A landscape with many peaks, sampled at points; each row gives a point and its height.
From any point a climber steps to the highest of the 2 points nearest to it. It stops when none of these is higher. Distance is the straight distance between rows; heights are no part of it.
K915: [100,  54,  99, 104,  77, 124,  84,  72,  86, 108,  80, 128,  78, 118, 108,
 119,  91, 115,  91, 126, 116]  (h 7.36)
K537: [109,  91, 112,  96,  59, 100,  99, 123,  88, 101, 123, 106,  67,  94,  85,
 100,  79,  93,  80,  97, 106]  (h 3.07)
K348: [ 98, 132,  95, 127, 137,  96,  79,  98, 121,  89, 112, 114, 112, 126, 122,
  87, 116,  98, 108,  97,  73]  (h 4.43)
K549: [ 88,  81, 127,  96, 104, 104,  99,  77,  87, 100,  96,  81,  97, 123,  59,
  94, 134, 111, 105,  90, 105]  (h 0.81)
K269: [131,  84, 140, 116, 113,  94, 103,  85, 104,  50,  94,  63,  86, 103,  91,
  71, 113, 115,  81, 111, 115]  (h 2.10)
K231: [126,  79,  91, 159, 118, 123, 103,  88, 120,  75,  75, 115,  90, 138, 100,
 117, 112, 125, 111, 141, 100]  (h 6.04)
K375: [ 71, 105,  87, 125, 115,  67, 111, 130, 142,  95,  86,  89, 129, 104, 129,
 114,  88,  81, 109,  74, 106]  (h 3.17)
K983: [104,  96, 103,  96, 128, 152, 100,  68, 127,  67,  93, 101,  71, 102, 102,
  95, 112, 136, 102, 106,  87]  (h 3.03)
K374: [115, 122, 127,  88,  99, 153, 116,  66,  83, 105,  80, 107,  73,  74,  52,
  83, 110, 125, 140, 144,  70]  (h 2.43)
K414: [ 95, 105,  77,  88, 105, 121, 102, 125, 138,  95, 109,  79,  97,  79, 125,
 113, 119, 126, 101,  90, 120]  (h 3.76)
K419: [ 94,  95, 127,  48,  93,  95, 121,  94, 110,  93,  87, 100, 115,  85,  98,
  97, 133, 137, 103, 115,  97]  (h 4.52)
K117: [105,  46, 143,  88,  89, 108, 110,  76,  95,  94,  94,  79,  81,  99,  81,
 106, 118, 110, 105,  88, 133]  (h 0.91)
K596: [130, 115, 128,  82, 116, 148, 113,  61,  97,  72,  92,  85,  76,  74,  64,
  71, 124, 121,  99, 144, 109]  (h 2.98)
K456: [ 62, 104,  78,  94,  70, 114,  75, 116,  86, 132, 105, 137,  74,  86,  76,
 119,  33,  81, 115,  82,  60]  (h 5.12)
K78: [ 95, 119, 109,  32,  93,  85, 148,  92,  93, 111, 115,  61, 122,  80,  87,
  74, 111,  67,  72,  81, 107]  (h 1.42)
K692: [104,  86,  83, 126, 107, 140,  75,  81,  95, 109,  86, 109,  85, 127,  77,
  99,  88, 109, 106, 132,  61]  (h 6.23)
K536: [103,  68,  91, 116,  71, 126,  80,  83,  63, 106,  88, 141,  71, 116,  69,
 114,  82, 127, 114, 126,  77]  (h 6.56)
K686: [109, 170, 108,  77, 101, 136, 113, 100,  83, 116, 103,  89,  89,  59,  51,
  69,  88,  92,  73, 126,  69]  (h 3.85)
K623: [ 87, 111, 126,  54,  78, 110, 104,  82,  65, 123,  87, 113,  91,  95,  71,
  83,  93, 118,  95, 113,  70]  (h 5.14)
K59: [130,  76, 129, 120, 132,  86,  96,  87, 111,  74,  94,  95,  76, 119, 165,
 101, 119, 117, 114,  80, 144]  (h 1.30)
K164: [122,  59, 133,  63,  98,  54, 134,  91,  88,  90,  98,  70, 115,  89, 151,
  97, 126, 103, 112,  73, 148]  (h 5.37)
K926: [ 96, 102, 146,  27,  84,  87, 124,  93,  75, 116,  95,  91, 106,  78,  75,
  78, 118, 120, 100,  99,  91]  (h 4.86)
K20: [108, 112, 123,  68,  59,  98, 112, 132,  64, 133, 121, 107,  74,  85,  52,
  93,  85,  94,  79,  87,  92]  (h 3.25)
K161: [100, 141,  84,  83, 139, 116, 115, 110, 148,  74, 112,  68, 107,  68, 129,
  90, 117,  96, 101,  92, 114]  (h 3.28)
K594: [ 92,  96,  93,  93,  87,  68,  63, 121,  93, 124, 120, 105,  98, 108, 129,
  96,  95,  80, 130,  86,  96]  (h 6.95)
K968: [ 94,  56, 130,  80,  57,  71,  92,  88,  64,  99,  87, 121,  92,  95, 111,
  97,  78, 107, 113, 110, 100]  (h 5.79)
K743: [ 86, 149, 100, 101,  87, 105, 117, 108, 110, 111, 118, 120, 126,  84,  72,
 100, 111,  81,  95, 111,  85]  (h 3.75)
K446: [117,  77, 136, 103,  86,  88, 137,  84,  94,  72, 114,  88,  96,  93,  92,
 103, 131,  96,  99,  76, 151]  (h 1.03)
K589: [ 97,  96, 105, 109, 111, 116,  91,  79, 126,  84,  94, 118,  87, 110, 134,
 101, 106, 114, 130, 104,  88]  (h 3.69)
K175: [111, 135, 115,  96,  75, 112, 102, 123,  82, 132, 121, 110,  88,  93,  48,
  95, 113, 100, 107, 114,  79]  (h 3.47)
K835: [ 99,  84,  77,  59,  72,  51, 115, 143,  95, 130, 116,  81, 120,  89, 121,
 107,  87,  65,  91,  73, 119]  (h 4.50)
K421: [105, 111, 115,  71, 102, 107, 156,  96, 112,  79, 132,  91,  99,  90,  84,
 101, 139,  94,  74,  72, 145]  (h 1.15)
K788: [ 86,  81, 106,  80, 106,  45, 107, 128, 119, 117, 110,  89, 106, 115, 135,
 101, 114,  77, 138,  59, 113]  (h 6.31)
K145: [105, 132,  91,  89, 151, 140, 105,  73, 141,  59,  95,  82,  89,  92, 121,
  81, 124, 112,  92, 116, 110]  (h 2.77)
K885: [ 95, 129,  75, 142,  91, 124,  75, 120,  91, 118, 121, 109, 105,  88,  47,
  96,  61,  77,  82, 104,  52]  (h 6.71)
K367: [ 95, 114,  65, 183, 151,  69,  78, 118, 137, 105,  65, 129, 133, 134, 146,
 136,  68,  76, 116,  99,  97]  (h 3.86)
K53: [109,  88, 109, 130, 111,  93,  87,  93, 105,  63,  96,  73,  87, 128, 106,
  74,  87, 108,  74,  89,  94]  (h 2.47)
K289: [ 96,  47, 124, 108,  79,  54,  89,  82,  67,  86,  88, 103,  95, 124, 125,
  97,  76,  83,  80,  89, 131]  (h 6.32)
K699: [118,  81,  73, 173, 112,  91,  87, 105, 109,  85,  76, 143, 102, 144, 122,
 120,  77, 105, 108, 145,  87]  (h 4.78)
K428: [136,  74,  87, 145, 117, 135,  95,  61,  92,  89,  72, 100,  97, 130,  95,
  96, 102, 119, 120, 167,  70]  (h 9.09)
K754: [ 82,  72,  76, 115,  81,  76,  54, 120,  88, 128,  97, 131,  90, 122, 118,
 121,  85,  78, 140, 107, 116]  (h 7.60)
K130: [ 88,  77,  65, 158, 121,  69,  61, 114, 104,  95,  68, 147, 102, 144, 141,
 128,  64,  84, 115, 112, 105]  (h 4.23)
K266: [112, 136,  59, 151, 123, 113,  66, 135, 123, 103, 127, 140, 133,  88, 115,
 117, 104, 102, 114, 106,  59]  (h 5.77)
K781: [ 58, 107,  75,  92,  83, 108,  86, 125, 112, 141, 125, 118,  95,  86,  81,
 124,  58,  59, 102,  59,  85]  (h 4.97)
K514: [ 99,  96,  91, 126, 106,  81,  88,  83,  86, 100,  82, 119, 125, 147, 107,
 109, 126, 116,  81, 120, 110]  (h 0.59)
K500: [123, 147, 134,  45, 104, 137, 129,  85,  74, 101,  89,  78,  74,  50,  49,
  64, 113, 111,  91, 139,  99]  (h 3.46)
K88: [106,  94, 121,  74, 121,  46, 136, 110, 113, 102, 110,  90, 111, 114, 161,
 106, 127,  79, 120,  49, 144]  (h 5.86)
K956: [ 92, 119,  61, 134,  88, 107,  72, 118,  88, 106, 118,  92, 114,  90,  87,
 102,  87,  93, 106,  84,  78]  (h 5.96)
K732: [105, 149,  74, 128, 131, 104,  81, 129, 124,  99, 137, 113, 129,  99, 125,
 105, 120, 103,  90,  84,  89]  (h 5.08)
K344: [ 85, 111,  93, 133,  80,  94, 118,  99, 120,  91,  95, 131, 122, 104,  92,
 122,  90,  92,  92, 116, 105]  (h 4.07)
K436: [ 95,  84, 125, 106, 117,  78, 109,  82, 107, 101,  81,  92, 121, 134,  99,
  99, 146, 111, 103, 102, 128]  (h 0.70)
K61: [ 91, 108,  92,  62,  81, 108, 114, 121, 115, 109, 105,  95,  99,  69, 102,
 106, 103, 124, 104, 100,  93]  (h 4.15)
K333: [ 75,  84,  93,  65, 104, 103, 129,  72,  98,  86,  92,  79, 117,  93, 119,
 106, 116, 116,  67,  65, 128]  (h 5.07)
K211: [129,  69, 134,  31,  88,  78, 116,  86,  74, 108, 106,  74, 110,  72, 128,
  92, 136, 115,  97, 104, 140]  (h 5.01)
K60: [107, 134,  98,  92, 108, 125,  92, 102, 106,  90,  93,  78, 103,  93,  72,
  73,  94, 122,  79, 127,  59]  (h 4.51)
K581: [134, 100, 121, 103,  75, 112,  74, 109,  65, 119, 106,  96,  67, 102,  60,
  81,  89, 114, 100, 138,  73]  (h 3.06)
K429: [ 76, 141,  94,  53, 118,  98, 138,  96, 124, 118, 116,  84, 138,  84,  99,
  92, 127,  73,  78,  83, 106]  (h 1.35)
K56: [ 75,  71, 106,  80,  84,  86,  97,  72,  92, 111,  91,  85,  93, 111, 110,
  93,  70,  76,  79,  82, 117]  (h 5.87)
K839: [121, 147,  68, 133, 104, 138,  81, 101,  79,  88, 117,  97, 105,  89,  70,
  79,  83, 111,  85, 124,  40]  (h 5.56)
K296: [ 93,  88, 124, 119, 119,  68, 107, 109, 132,  71,  92,  75,  89, 116, 125,
  91,  86,  93, 100,  67, 109]  (h 2.84)
K431: [ 97,  93,  95,  85,  63,  74, 126, 112,  96, 130, 108,  83, 115,  82, 105,
 106, 106,  62, 105, 106, 139]  (h 4.32)
K600: [ 91, 119,  81, 119,  99, 143,  68,  93,  78, 137,  95, 125,  77, 116,  55,
  93,  57,  87, 103, 119,  34]  (h 5.88)
K553: [ 86, 101,  37, 176, 118,  94,  47, 134,  85, 103, 110, 144, 127, 122,  83,
 132,  83,  93, 124,  89,  67]  (h 7.37)
K742: [132,  67, 137,  74,  80, 122,  72,  95,  52, 128,  86,  76,  70,  87,  67,
  85, 111, 130, 105, 126, 105]  (h 2.69)
K633: [ 89,  87,  76, 109,  79, 114,  69,  89,  99, 134,  94, 125,  84, 110, 118,
 120,  79,  78, 109, 128, 109]  (h 8.39)
K804: [ 71, 109,  57,  98,  99,  65, 102, 147, 130, 117, 109, 104, 139,  79, 154,
 129,  75,  65, 110,  51, 108]  (h 2.99)
K683: [ 70,  95,  91,  89,  87, 133,  70, 102,  85, 130,  90, 102,  69, 103,  60,
 101,  60,  98, 104,  86,  53]  (h 5.38)
K220: [132,  82, 143, 103,  99, 117, 108,  45,  84,  63,  86, 104,  96,  87, 101,
  83, 124, 131, 115, 142, 109]  (h 2.48)
K691: [ 92,  64,  93,  39,  83,  67, 132, 108,  79, 100, 104,  69, 121,  93, 116,
 111, 116, 113,  74,  55, 123]  (h 4.81)
K113: [133, 101, 125, 118, 152,  95, 105,  77, 115,  50,  88,  59,  87, 104, 141,
  79, 124, 117, 106,  94, 134]  (h 1.66)
K246: [113, 117,  53, 157,  95, 106,  51, 132,  80, 117, 126, 158, 118, 107,  85,
 119,  84,  89, 120, 121,  48]  (h 6.67)
K603: [ 67, 122,  73, 111, 104, 107, 111, 125, 131, 118, 130,  97, 118,  84,  88,
 120,  90,  66,  99,  47, 100]  (h 4.80)
K400: [ 73,  70,  92, 109, 106, 110, 107,  67, 108,  90,  81,  87, 101, 115, 115,
 112,  93, 102,  90,  79, 131]  (h 5.46)
K668: [ 98, 101,  53, 165,  96,  96,  68, 117,  91,  91, 103, 111, 112, 104, 114,
 119,  97, 104, 127,  92,  97]  (h 6.52)
K793: [115, 117,  99, 145, 103, 119, 119,  82, 124,  76,  92, 114, 108, 106,  90,
 103, 105, 104,  98, 146,  96]  (h 4.72)
K677: [ 82, 137, 105,  54, 114, 134, 144,  85, 125,  90, 116,  99, 102,  72,  78,
  97, 131,  98,  87,  91, 112]  (h 1.26)
K741: [ 70,  93,  93,  76,  59,  79,  90, 107,  63, 123,  86, 116, 103,  90,  85,
 105,  78, 102, 113,  97,  81]  (h 5.44)
K909: [117, 119, 124,  33, 107,  95, 128, 106, 103,  82, 116,  61, 101,  76,  85,
  64, 124, 104,  56, 111, 117]  (h 1.52)
K809: [132,  99, 131,  76, 118,  88, 122, 113, 125,  64, 111,  65,  81,  96, 115,
  82, 117, 108,  52,  95, 138]  (h 1.75)
K244: [ 89, 136,  80, 164, 144,  86, 110, 111, 149,  96,  88, 104, 132, 102, 141,
 125,  89,  77, 113,  73, 110]  (h 3.45)
K849: [ 96,  77, 101,  29,  63,  56, 123, 111,  60, 127, 103,  80, 116,  82,  98,
  97,  91,  92,  80,  80, 105]  (h 4.65)
K151: [ 88,  61,  88, 133, 115,  65,  68, 120, 111,  89,  81, 111,  84, 141, 140,
 119,  68,  96, 104,  77, 115]  (h 3.90)

For each start below, name the point where the climber stops.
K835 | K289
K677 | K428
K374 | K885
K53 | K428
K59 | K428
K211 | K633
K145 | K289
K431 | K289
K983 | K553
